Each row is a point on a tangle of strands that fork, close into loops and nearly touch. The rows are in no order.
In the rows, zero is written as 128.
Points whose rows are less than 77.2 apart are linked; no others are. Some points are linked to none.
k127: [108, 127, 120, 119, 148, 144, 136, 133, 146, 110, 202, 141, 151,  92, 120,
 113, 113, 142,  90, 130, 122, 134]
k360: [110, 136, 147, 129, 112, 105, 154, 106, 173, 109, 195, 171, 118, 105, 114,
 139, 122, 133, 123, 135, 126, 128]
k838: [167, 114, 179, 124, 152, 159, 180, 137, 151, 104, 127, 121, 120, 133, 134,
 138, 149, 112, 152, 112, 125, 137]
k585: [115, 153, 115, 138,  92, 103,  66, 132, 128, 129,  79, 145, 144, 146, 149,
 149, 168, 154, 123, 142, 141, 122]
k479: [ 84, 140,  92, 133, 110,  80, 126, 113, 152, 110, 175, 126, 146, 109,  98,
 135, 110, 147, 113, 138, 141, 148]
k357: [113, 109, 107, 123, 108, 133, 178, 119, 135, 139, 151, 133, 130, 138, 124,
  98, 103, 117, 138, 120, 145, 135]
k573: [ 73, 114,  92, 142, 110, 132, 111, 132, 110, 134, 130, 127, 167, 139, 138,
 114, 119, 136,  92, 119, 140, 136]
k25: [123, 125, 153, 135, 139, 181, 108, 161, 117, 138,  89, 136, 150, 149, 172,
 154, 155, 148,  91, 126, 121, 114]
k118: [147, 133, 136, 143, 157, 135, 136, 146, 151, 100, 115, 101, 133, 133, 128,
 147, 152, 135, 126, 122, 124, 151]
k169: [100, 113, 105, 132, 124, 107, 124, 124, 101, 165, 109, 109, 161, 140,  95,
 136,  96, 105, 104, 116, 173, 155]
k691: [162, 145, 118, 121, 138, 111,  91, 138,  98, 126,  67,  98, 134, 136, 120,
 127, 125, 121, 148, 144, 139, 128]
k198: [100, 104, 156, 133, 161, 155, 147, 147, 163, 126, 127, 128, 167, 129, 145,
 165, 130, 130,  66, 112, 145, 134]
k876: [122, 123, 139, 119, 170, 163, 119, 150, 126, 114, 160, 138, 149, 102, 135,
 112, 131, 140,  89, 129, 114, 125]
k607: [ 96, 129, 100, 123, 105,  75, 123, 104, 122, 141, 149, 133, 132, 118,  97,
 126,  99, 131, 124, 139, 149, 136]
k589: [ 77, 117,  86, 137, 109,  87, 123, 108, 113, 156, 137, 121, 162, 136,  89,
 135,  99, 111, 107, 124, 168, 157]
k149: [ 99, 134, 139, 119, 114, 141, 131, 130, 152, 128, 152, 177, 130, 114, 152,
 133, 154, 136, 112, 130, 109, 118]
k877: [ 94, 113, 121, 128, 114, 136, 137, 133, 121, 148, 114, 142, 151, 134, 141,
 130, 125, 120, 109, 119, 137, 122]
k137: [124, 119, 119, 116, 133, 148, 117, 135,  97, 140,  97, 126, 152, 140, 132,
 101, 117, 122, 120, 124, 136, 120]
k889: [114, 102, 164, 126, 138, 127, 147, 125, 145, 167, 119, 135, 137, 135, 124,
 166,  94,  93,  97, 107, 158, 122]
k533: [152, 138, 135, 140, 168, 143, 118, 141, 144,  88, 147, 116, 117, 110, 118,
 132, 157, 155, 131, 135, 101, 151]
k255: [112, 152, 117, 131,  98, 114, 104, 141, 142, 133,  85, 157, 167, 128, 142,
 140, 168, 135, 127, 140, 159, 143]
k633: [148, 145, 157, 137, 122, 101, 143, 100, 174, 103, 192, 160,  84,  95, 118,
 146, 145, 135, 135, 127, 108, 140]
k854: [125, 143, 149, 106, 124, 156, 106, 135, 122, 144, 130, 183, 123, 110, 159,
 121, 167, 138, 129, 145, 111, 107]
k999: [167, 140, 128, 100, 151, 157, 124, 144, 102, 116, 129, 125, 123, 101, 131,
  85, 130, 127, 166, 143, 111, 120]
k30: [160, 127, 139, 111, 141, 135, 115, 144,  97, 145,  69, 120, 138, 135, 127,
 123, 125, 109, 148, 132, 133, 111]
k498: [135, 160, 109, 119, 110,  81,  57, 126, 115, 139,  77, 135, 139, 121, 125,
 142, 154, 139, 134, 149, 147, 124]
k810: [ 87, 131, 117, 121, 117, 132, 154, 123, 153, 119, 181, 165, 140, 108, 133,
 112, 131, 136, 113, 133, 130, 124]
k377: [149, 138, 143, 133, 135, 118, 142, 103, 154, 111, 186, 123,  87, 120, 121,
 133, 124, 129, 124, 124, 101, 127]
k234: [118, 119, 157, 111, 146, 135,  63, 126, 101, 153, 137, 135, 105, 123, 148,
 140, 116, 130,  87, 131, 100,  75]
k925: [187, 130, 127, 136, 147, 168, 143, 147, 121,  85, 111, 104, 118, 124, 133,
 121, 179, 137, 193, 136, 113, 154]
k413: [160, 137, 116, 105, 132, 165, 141, 156,  98, 106, 104, 132, 150, 122, 141,
  87, 144, 117, 178, 130, 130, 123]
k329: [ 95, 126,  69, 137,  97, 128, 106, 127, 110, 113, 124, 101, 155, 154, 137,
 103, 132, 154, 113, 135, 128, 134]
k217: [161, 132, 127, 136, 136, 177, 133, 139, 123,  97, 135, 135, 106, 123, 153,
 109, 181, 151, 175, 139,  95, 128]
k8: [156, 128, 166, 122, 146, 170, 164, 128, 147, 109, 158, 142, 109, 115, 134,
 110, 142, 129, 143, 118, 108, 133]
k100: [122, 131, 144, 131,  97,  73, 145,  98, 146, 164, 111, 130,  92, 148, 120,
 163,  98, 100, 140, 120, 141, 116]
k674: [109, 104, 162, 124, 150, 177, 113, 148, 121, 148, 102, 123, 150, 144, 158,
 155, 125, 133,  78, 121, 124, 101]
k666: [111, 125, 137, 134, 116, 144, 124, 144, 142, 135,  89, 146, 162, 132, 148,
 138, 155, 117, 109, 119, 152, 130]
k103: [123, 145, 106, 130, 126, 136, 101, 143, 117,  98, 142, 136, 132, 120, 144,
 104, 157, 160, 129, 148, 108, 127]
k317: [175, 125, 159, 131, 172, 149, 154, 141, 150, 102, 114, 101, 134, 122, 128,
 139, 138, 117, 142, 118, 131, 145]
k849: [160, 125, 129, 124, 125, 166, 170, 155, 113,  87, 106, 115, 148, 133, 143,
 107, 164, 135, 190, 131, 134, 144]
k219: [ 90, 135,  70, 137,  72, 110, 119, 120, 117, 134, 108, 129, 155, 150, 126,
 103, 140, 138, 136, 131, 152, 144]
k11: [136, 149, 117, 122, 117,  85,  82, 126, 110, 145,  79, 123, 135, 121, 117,
 128, 121, 113, 133, 143, 149, 127]
k162: [ 88, 142,  94, 134,  76,  95, 130, 127, 136, 140, 113, 165, 156, 127, 130,
 123, 149, 133, 132, 133, 160, 143]
k619: [108,  97, 164, 131, 147, 151, 151, 132, 144, 153, 114, 124, 140, 152, 148,
 161, 116, 117,  81, 111, 141, 112]
k181: [123, 130, 106, 123, 166, 100, 111, 130, 126, 106, 158,  99, 141,  96,  96,
 109, 102, 134,  95, 148, 129, 141]
k941: [151, 118, 174, 129, 135, 146, 143, 136, 147, 137, 100, 128,  81, 151, 153,
 160, 140, 123, 144,  99, 105, 108]
k430: [137, 130, 149, 117, 153, 155,  95, 143, 114, 125, 151, 157, 119, 102, 143,
 130, 140, 141, 107, 133, 100, 108]
k161: [108, 116,  90, 138,  87, 111, 169,  98, 134, 137, 152, 126, 113, 146, 114,
 107,  90, 127, 145, 120, 128, 128]
k995: [166, 160, 132, 108, 134, 129, 128, 128, 123, 121, 146, 159, 117,  88, 120,
  90, 141, 117, 174, 145, 118, 128]
k39: [106, 127, 152, 135, 126,  87, 134, 114, 175, 130, 130, 139, 127, 132, 118,
 179, 115, 117, 105, 122, 147, 131]
k71: [164, 129, 135, 122, 149, 183, 151, 138, 126, 101, 174, 141,  91, 117, 145,
 102, 151, 146, 157, 137,  83, 129]
k99: [105, 119, 143, 125, 108, 109, 141, 111, 141, 172, 104, 143, 121, 150, 123,
 153,  97,  97, 121, 114, 155, 109]
k936: [138, 124, 145, 160, 133, 137, 140, 126, 143, 112, 128,  80,  88, 169, 148,
 166, 127, 150, 123, 115,  85, 108]
k376: [132, 136, 130, 121, 113, 124, 173, 119, 148, 140, 139, 152, 130, 112, 123,
 105, 119, 101, 145, 125, 146, 136]
k649: [175, 131, 142, 122, 166, 149,  86, 127, 113, 113, 158, 135,  86,  85, 122,
 113, 152, 144, 150, 144,  89, 135]
k273: [163, 142, 133, 105, 160, 152,  89, 139,  89, 111, 135, 119, 110, 102, 123,
  96, 138, 140, 141, 147,  91, 117]
k223: [175, 130, 138, 141, 165, 149,  94, 130, 123, 101, 137, 136, 101, 103, 121,
 134, 180, 156, 147, 145, 102, 154]
k654: [119, 115, 111, 136, 113, 112, 138, 126,  92, 164,  89, 108, 150, 155, 107,
 127, 103, 109, 136, 106, 170, 146]
k359: [124, 143, 106, 130, 135,  83, 112, 120, 143,  95, 176, 127, 138, 100,  96,
 130, 123, 148, 116, 147, 128, 139]
k440: [121, 137, 101, 126, 109,  86, 105,  98, 105, 144, 153, 102,  91, 141, 108,
 119,  88, 127, 132, 137, 107, 106]
k786: [103, 113,  90, 147,  96, 129, 147, 120, 100, 149,  98, 104, 140, 175, 118,
 112, 105, 120, 143, 104, 152, 145]
k680: [139, 112, 131, 122, 162, 158, 130, 148, 112, 106, 152, 104, 131, 125, 128,
 111, 116, 136, 107, 128, 112, 115]
k212: [132, 132, 155, 143, 116,  82, 131, 105, 159, 150, 117, 128,  84, 142, 131,
 179, 120, 115, 122, 117, 125, 116]
k879: [152, 119, 132, 130, 165, 136, 127, 134, 121, 107, 151,  76, 103, 136, 127,
 132, 103, 132, 120, 129,  93, 116]
k128: [139, 112, 122, 146,  97, 102, 171, 115, 129, 145,  85,  95, 108, 164, 124,
 133, 105, 102, 168, 114, 144, 134]
k757: [142, 150, 139, 109, 125, 115, 144, 115, 138, 132, 139, 160, 122,  89, 110,
 100, 124, 111, 143, 143, 132, 128]
k447: [116, 110, 105, 150,  90, 111, 168, 106, 123, 145, 119, 101, 104, 170, 125,
 124,  88, 119, 151, 105, 136, 129]
k420: [101, 120, 144, 139, 139, 113, 151, 133, 174, 124, 138, 124, 153, 126, 125,
 166, 122, 121,  82, 119, 149, 138]
k627: [150, 132, 121, 142, 104, 127, 148, 131, 118, 136,  73,  92, 117, 165, 134,
 138, 124, 121, 176, 117, 142, 138]
k43: [110, 113, 110, 120, 113, 133, 105, 119,  78, 173, 111, 123, 131, 152, 124,
 103,  89, 111, 126, 124, 126, 109]
k622: [142, 113, 145, 131, 153, 123, 138, 111, 134, 122, 174, 113,  95, 123, 116,
 138,  96, 120, 113, 117,  96, 108]
k366: [117, 130, 105, 116, 102,  89,  87, 107,  87, 168,  92, 114, 125, 139, 107,
 120,  97, 112, 136, 132, 145, 110]

How many points has the smallest loop of links through each point below? Write none if it is on no loop.
k999 -> 14
k680 -> 9
k854 -> 6
k420 -> 8
k219 -> 7

A piece is two or more points that can be reached from each other along the links. Count, over all rows, the pieces, the separate loops (a circle has one, a figure eight two, a Y none), the forks (points with three links) and the tips (points with one).
pieces -> 4
loops -> 7
forks -> 9
tips -> 3
